Points on a hilly landscape, in no order, each with its height.
A ball rolls from a point to whichever of its 2 nearest points has the largest drop for the distance, and stops where none of them is lower. Distance is the straight distance between rows; heights are no part of it.
J469 height 2.15: [103 138 207 134  82 105 106 135 120  82 161 159  50  63  98 149 104 117
 109 151 121 122 166 150 128]
J234 height 5.39: [194 101 126 159 157 131 148  65 137 155 129 156 101 136 117 131 130 122
 201 112  98 154 141 104 135]
J402 height 2.80: [157 104  82  92 160 124 150 107 131 165  90 156 157 126 146 117 136 105
 180 161 104 123 169 161 130]
J271 height 3.18: [151 173 148 117 128 178 129  99 140  82  81 160 127 172 117 105 117 108
 178  93 153 131 117 128  80]
J670 height 4.27: [141 182  94 156 123 178 113 103 182 117 100 109 129 147 147  96 139 124
 129 147 143 117 121 132  83]
J872 height 5.74: [114 110  95 143 164 154 129  89 162 135 141  87 115 166 129 123 129 155
 167  95  71 104 148 108  98]
J381 height 2.73: [ 93 162 142 119  93 151  93 105 169  44 131 142 133 120 130 121 155 145
 178  86 140 167 198 148 115]
J592 height 1.25: [106 153 157 156 137 139 113 140 138 138 101 157  80 141 143 102 122 176
  49 145 146  59 102 104  63]
J488 height 2.06: [117 167 121  85  68 138 126 159 119 101 116  91 158  81 151 142 149 157
 102 103 146 161 156 185 168]
J534 height 3.40: [165 103 109 112 146 115 104 123  74 131  98  76 195 174 159 144 127 187
  64  79 158 128  52 134 114]
J426 height 3.98: [158  80  76 128 152 129 147  94 152 170 136 161 117 115 143 114 132 104
 180 148  84 128 187 129 137]
J348 height 3.68: [139  94 143 122 149 103 156 119 102 172 136 151 130 166 119 129 120 109
 151 143 108 136  79 107 117]
J287 height 2.14: [ 83 191 108 102  98 130  96 133 177  71 137 135 135 116 147 103 158 134
 152 102 128 176 199 152 122]
J934 height 3.80: [119 182 102 123 139 193 124 110 161 139  93 108 143 163 179  77 145 112
 139 120 126 111 111 134  80]
J311 height 3.13: [106 199 134 108  51 144 118 167 140  96 130 120 130  93 177 107 165 156
  85 113 149 156 176 168 135]
J621 height 6.92: [177  60  79 158 170 136 151 168  83 144  99  70 187 159 135 112 123 131
 152 132  98  70 137 157 151]
J113 height 2.30: [103 102  99  72 161  98 152 152  97 133  99 142 159 121 113 117 121  83
 159 137 118 125 165 117 169]
J630 height 4.73: [142  85  90 143 164  97 157  99 148 148 164 150 106 115 133 128 126 110
 181 138 101 157 197 102 154]
J388 height 1.55: [161 115 179 225 110 114 117 118 173 149 154 123  44  98 113 125 115 127
 107 172 131 147 110 104 130]
J174 height 5.48: [186 126  87 152 128 101 125 134 118 152 120  73 160 135 140 149 135 159
  70 142 149 109  68 136 129]
J499 height 3.74: [174 119 119 125 125  75 113 156  68 114  86  91 158 121  99 172 117 134
  95 124 146 129  76 117 161]
J434 height 5.89: [124 126  59 126 125 124 138 102 185 184 144 143 133  96 156  93 171  94
 111 193 119 110 152 123 129]
J937 height 6.34: [ 96 104  78 118 164 145 142 164 156 117 154  89 152 137 153 108 122 145
 151  96  69 101 200 141 130]
J86 height 3.41: [176 115 147 112 149  87 158 104 100 144 103 183 139 153 107 131 112  91
 208 125 137 170 106 120 118]
J432 height 6.88: [113  69  72 122 156 131 151 169 127 117 134  84 152 132 129 119 104 125
 155 111  92  95 195 129 151]
J713 height 2.90: [149 137 125  98 123 149 114 142  86 122 103 104 183 153 164 139 142 181
  81  71 165 130  70 150 121]
J406 height 2.11: [154  96 167 209 125 110 114 151 152 172 167 111  70 122 110 141 102 121
 102 178 102 143  56 104 144]
J375 height 5.96: [ 65 119  89 115 158 151 123 109 175 125 171 103 120 143 133 121 130 149
 149  91  79 111 174 120 110]
J472 height 0.41: [102 175  88  82 125 159 137 149 136 126 115 134 163 146 171 101 144 143
 128  86 107 134 151 145 118]
J105 height 4.80: [202 113 118 138 123 120 129  82 133 163 100 184 148 127 116 127 136  96
 168 170 130 146 108 144 109]
J414 height 3.05: [ 91 173 147 109 125 168 132 156 135 124 133 157 138 143 168  79 142 123
  84 123 151 112 123 129  88]
J365 height 1.95: [110 112 167 105 127 120 140 119 118 110 156 151 117 128  85 151 107 123
 161  88 118 155 125 103 143]
J170 height 5.15: [207 100 112 160 119 121 131  69 136 158 109 186 123 124 121 136 115 104
 198 143 122 172 139 119 129]
J635 height 1.46: [ 93 200  98  85 104 153 118 134 163  92 104 146 145 145 165  82 145 117
 166  95 122 171 175 132 111]
J314 height 3.31: [100 146 137 180 155 198 128  87 149 104  93 165  91 149 146  84 117 114
 159 139 165 124 143 112  51]
J962 height 0.55: [133 138 114  97 101 126 116 157 103  94  92  84 173  99 123 162 129 180
 111  85 139 133 138 160 171]
J151 height 4.32: [178 105  95 122 143 153 110  62 125 192 104 174 149 146 129 110 155 108
 166 167  91 112 120 151  87]
J407 height 5.44: [156 121 101 206 130 137 105  71 178 119 141  71  88 138 112 140 126 153
 152 127 114 132 143  99 116]
J257 height 2.66: [141  76 179 183 144 102 122 138 132 181 164 115 102 160 118 139 108 121
 114 155  93 152  46  98 138]
J160 height 3.58: [128 163 159 107 109 131 130 160  92 110 129 143 145 109 123 143 129 139
  77 116 161 128 101 134 126]
J652 height 1.94: [154 148  82  97 105 148 126 159 108 115  81 103 190 126 163 142 124 183
  98  76 145 145 120 164 151]
J608 height 5.54: [167 107 113 155 161 145 141  84 152 137 133 107 110 164 114 139 109 152
 191 102  90 123 126 115 118]
J333 height 6.74: [135 165  57 132 111 107 135 130 196 142 128 127 137  95 154 109 151  96
 110 183 137 133 162 131 139]
J561 height 3.17: [ 98 142 121  58 157 122 166 136 105 153 110 187 164 144 137  88 140  71
 159 133 138 147 130 136 119]
J528 height 2.35: [ 85 124 145 104  90 107 106 123 140  91 173  88 125  79 102 182 140 144
 115 114 106 135 168 163 156]
J449 height 3.85: [125 212 108 127  82 133 108 167 172  93 125 119 117  95 148  87 145 120
  78 148 175 144 161 161 122]
J658 height 5.72: [141 140 111 182 105 119 106 100 170  97 147  63  84 125  79 144 130 163
 121 107 113 121 134 125 121]
J116 height 1.13: [146 137 168 196  98  95 111 140 147 108 174 120  36  79  89 130  99 115
 119 153 122 157 125 107 144]
J417 height 2.05: [ 81 145 133  43 134 147 147 149  79 126  90 161 199 148 149 115 142 139
 144  80 132 151 134 139 154]
J925 height 3.88: [153 101 125 112 159 117 136  94 106 205 116 145 151 174 129 119 152 108
 144 154 108 115  88 142  95]
J315 height 2.91: [ 92 132 151 105 106 136 126 133 134 110 171 100 132 108  94 161 141 148
 107 113 107 113 132 131 133]
J411 height 7.61: [116  49  87 130 146 104 143 201  96 101 133  85 143 106 108 128 113 105
 137 133  95  88 181 111 196]
J277 height 1.58: [142 151 163 160  81 105 104 151 129  89 167 129  62  76  79 139 107 109
  92 157 132 132 136 133 127]
J111 height 2.18: [ 84 123 170 101 113 179 132 121 109 146 152  75 159 142 146 173 155 197
  88  73 129  94  90 153 133]
J291 height 5.04: [169  84  75 122 184 130 150 158  83 157  77  89 191 159 162 102 124 144
 129 120 112  87 124 157 132]
J427 height 4.24: [117 126 122 110 158 134 149 124 121 187 145 137 159 159 154  99 157 106
 106 165 127  98  90 134  96]
J818 height 1.68: [117 138 161 119 123 180 118 138 113 124 143 105 139 158 138 142 146 186
  67  83 143  76  69 137  89]
J424 height 3.48: [ 93 152 121 169 158 171 118  81 170 109 133 147  98 142 141  77 142  92
 159 147 151 130 168  99  76]
J179 height 1.07: [139 121 202 193 137 104 117 139 149 163 118 184  49 141 117 120  92 140
 106 164 125 116 101  89  99]
J412 height 1.39: [155 120 199 165 143 113 149 130 111 145 149 204  80 133 110 111  88  98
 163 137 145 167 113 100 117]
J317 height 1.32: [ 63 136 182  87  88 124 118 125 145  82 181 108 126  75 134 158 154 137
 136 130 125 143 185 174 153]
J376 height 4.57: [130 135 127 100 168 145 136 117  98 173 131 119 170 183 161 106 149 144
  92 109 131  92  69 139  89]
J345 height 1.09: [128 143 154 183 139 142 121 116 145 138 100 152  75 140 124 113 116 137
  96 164 153  81 122 105  66]
J192 height 6.46: [136  80 103 152 128  78 132 149 114 148 130 102 101 114 108 163 110 109
 129 171  99 136 103  96 203]
J530 height 3.39: [ 84 173 120 118 151 192 136 122 155 154 137 136 130 170 176  61 155 114
 110 131 123  93 114 129  72]
J29 height 3.29: [139 126 125  69 157  98 160 105 100 137  96 196 160 153 113 105 124  74
 189 136 150 154 118 143 116]
J509 height 3.08: [112 159 138 112 130 160 120  93 158  72 120 145 126 146 109 119 131 128
 175  79 142 154 156 122  97]
J478 height 5.67: [169 149 141 151 110  66 107 174  72 112 116 117 116  95  99 163 109  89
  72 187 164 128  88 125 168]
J835 height 3.67: [107  53 146 108 136 128 100 135  50 138 114  72 180 139 143 177 125 180
  70  91 122  90  89 122 198]
J847 height 6.45: [117  97 108 143 122  84 137 134 137 147 165 109  86 117 106 160 108 110
 135 146  99 150 115 101 157]
J49 height 4.88: [ 87 153  70 124 139 147 129  97 195 167 150 119 134 127 171  84 155  95
 125 153 102 120 165 123 111]
J278 height 2.44: [ 83 136 207 103  85 132 124 144 109  86 164 178  92  84  95 151 116 107
 124 134 142 136 161 138 136]
J922 height 2.95: [ 70 132 162  87 102 170 121 115 153 100 155 117 142 133 128 145 156 159
 130  84 116 121 146 145 114]
J965 height 2.89: [ 85  78 158  91 120 154 130 134  76 145 131  75 179 131 144 179 143 192
  95  85 122  96 101 135 173]
J654 height 3.38: [115 132 134 121 109 114 127 151 109 128 161 121 122  97  97 149 122 110
  92 148 142 112 112 116 144]
J203 height 3.52: [169  81 170 124 159  90 150 114  91 177 119 178 134 164 117 122 127  91
 181 148 107 170  87 112 125]
J653 height 7.01: [120  48  91 125 152  84 146 164 101 144 126 105 122 115 119 145 111 101
 142 167  93 101 143  94 197]
J903 height 2.33: [ 70 170 191 104  82 149 108 142 151  82 154 133 115  80 140 121 151 139
 104 136 147 120 177 174 116]
J674 height 6.23: [133 109  97 152 119  80 119 127 169 123 177  94  74  91 100 158 120 124
 138 131 110 144 155 106 159]
J993 height 3.97: [ 77 145  83 164 157 167 120  58 189 132 156 128 112 134 162  80 157  97
 162 149 128 143 181 113  94]
J96 height 2.64: [ 90 124 183  81 111 173 139 113 146  86 135 130 157 147 119 178 142 156
 168  69 131 136 137 150 129]
J487 height 1.48: [ 91 160 113  67  97 163 143 153  94 126 100 148 191 145 178 100 149 153
 109  77 129 152 132 150 142]
J20 height 5.14: [172 147 104 178 124 149 116  61 174 108 113 104 100 133 113 131 122 128
 166 134 140 142 145 116 108]
J966 height 5.10: [163 161 124 129  86  81  97 169  83 113 135 101 115  70 107 155 120 123
  50 167 176 113  96 156 148]
J245 height 0.88: [152 123 162 183 124 122 124 130 145 159 135 145  81 144 122 119 109 132
  93 187 134  94  84 102  88]
J77 height 4.72: [181  95  94 154 133  73 116 146  96 153  98  69 146 127 125 160 119 151
  91 159 120 105  84 111 179]
J501 height 2.16: [ 72 111 186  87 109 123 135 129  99 113 169 162 115 103  80 176 117 104
 144 108 130 148 142 124 147]
J316 height 5.24: [126  88  89 116 146  86 165 126 127 144 144 173 106 103 124 143 118  83
 179 148 122 166 172  98 175]
J226 height 7.43: [137 121  59 119 134  90 142 143 150 152 115 137 148  93 134 138 123  91
 132 167 143 131 159 129 166]
J490 height 5.94: [124 134 111 157  96 101 102 129 162 106 168  61  84  88  86 158 133 140
  92 124 106 122 135 134 128]
J457 height 3.37: [139 126 160 109 120 106 117 148  61 120 118 123 168 137 118 154 125 136
  77 122 170 129  79 127 132]
J836 height 3.23: [130 155 168 169 148 184 123  99 135  84  78 177  98 161 118  94 108 120
 165 117 164 121 113 111  63]
J857 height 1.45: [132 152 168 157 127 173 109 139 117 129 111 124 117 172 139 126 134 188
  62 116 140  63  72 118  69]
J878 height 2.36: [ 85 125 171  52 123 155 149 129  99 111 117 159 177 142 119 154 133 139
 157  83 135 130 133 144 140]
J884 height 1.76: [145 117 175 148 118 109 121 118 124 106 164 146  84 122  81 154  97 126
 179  87 126 188 121 101 145]
J659 height 1.49: [137 105  88 103 162 103 158 137 125 126  96 152 157 128 112 121 100 100
 189 123 118 137 168 131 147]
J935 height 1.20: [152 100 213 199 153 121 127 133 133 166 142 192  66 129 128 108  90 121
 133 160 128 162  89  94 128]
J946 height 2.85: [ 76 127 103  56 147  93 161 153 103 135 127 167 163 112 137 100 137  69
 139 140 135 149 153 118 159]
J721 height 6.01: [147 107 149 154 115  76 116 160  88 116 133 112 102 111  87 180  99 100
 117 176 126 154  74 113 183]
J16 height 1.56: [154 140 194 180 127 117 135 119 125 114 153 177  65 119  84 131  90 113
 166 109 146 182 135  92 137]
J541 height 4.79: [173 163  80 156 119 136 120  89 186 121  99 120 129 126 127 121 132 114
 147 153 143 127 146 143 111]
J485 height 3.25: [142 123  72  99 151 129 135 157  94 132  78 100 174 145 168 110 122 165
 111  89 124 117 117 148 150]
J996 height 2.78: [ 71 167 173 110 103 149 126 162 137 115 139 155 115 106 146 106 137 139
  73 135 149  98 145 144 112]
J393 height 3.79: [157 172 131 135 117 124 129 161 125 115 109 144 130 130 131 116 118 122
  90 147 175 105  95 133 102]
J464 height 4.26: [173 162 110 148 107 109 109 156 113 111 120  97 131 108 126 146 125 141
  62 148 184 107  79 138 129]
J453 height 4.21: [138  78 121 116 157 105 117 136  49 134 109  71 180 150 136 154 130 177
  79 100 135  99  81 116 156]

Call two points neighbours if one is among the 2 nearest of the other. Go from one point of each pair to the other, from neighbour to neighbour, staying as low as possible. Name the highest point that can't be avoided.
J659 / J116 -> J348
J457 / J472 -> J160
J962 / J659 -> J453
J116 / J245 -> J278
J317 / J472 -> J922

Write out the way that a ball takes from each point below.
J501 -> J365 J884 J16 J412 J935 J179 J245
J835 -> J965 J111 J818 J857 J592 J345 J245
J434 -> J49 J993 J424 J314 J836 J271 J509 J381 J287 J635 J472
J653 -> J192 J847 J674 J490 J658 J407 J20 J541 J670 J934 J530 J414 J996 J903 J317
J375 -> J872 J608 J234 J170 J105 J151 J925 J348 J203 J86 J29 J561 J946 J113 J659
J427 -> J925 J348 J203 J86 J29 J561 J946 J113 J659
J376 -> J925 J348 J203 J86 J29 J561 J946 J113 J659
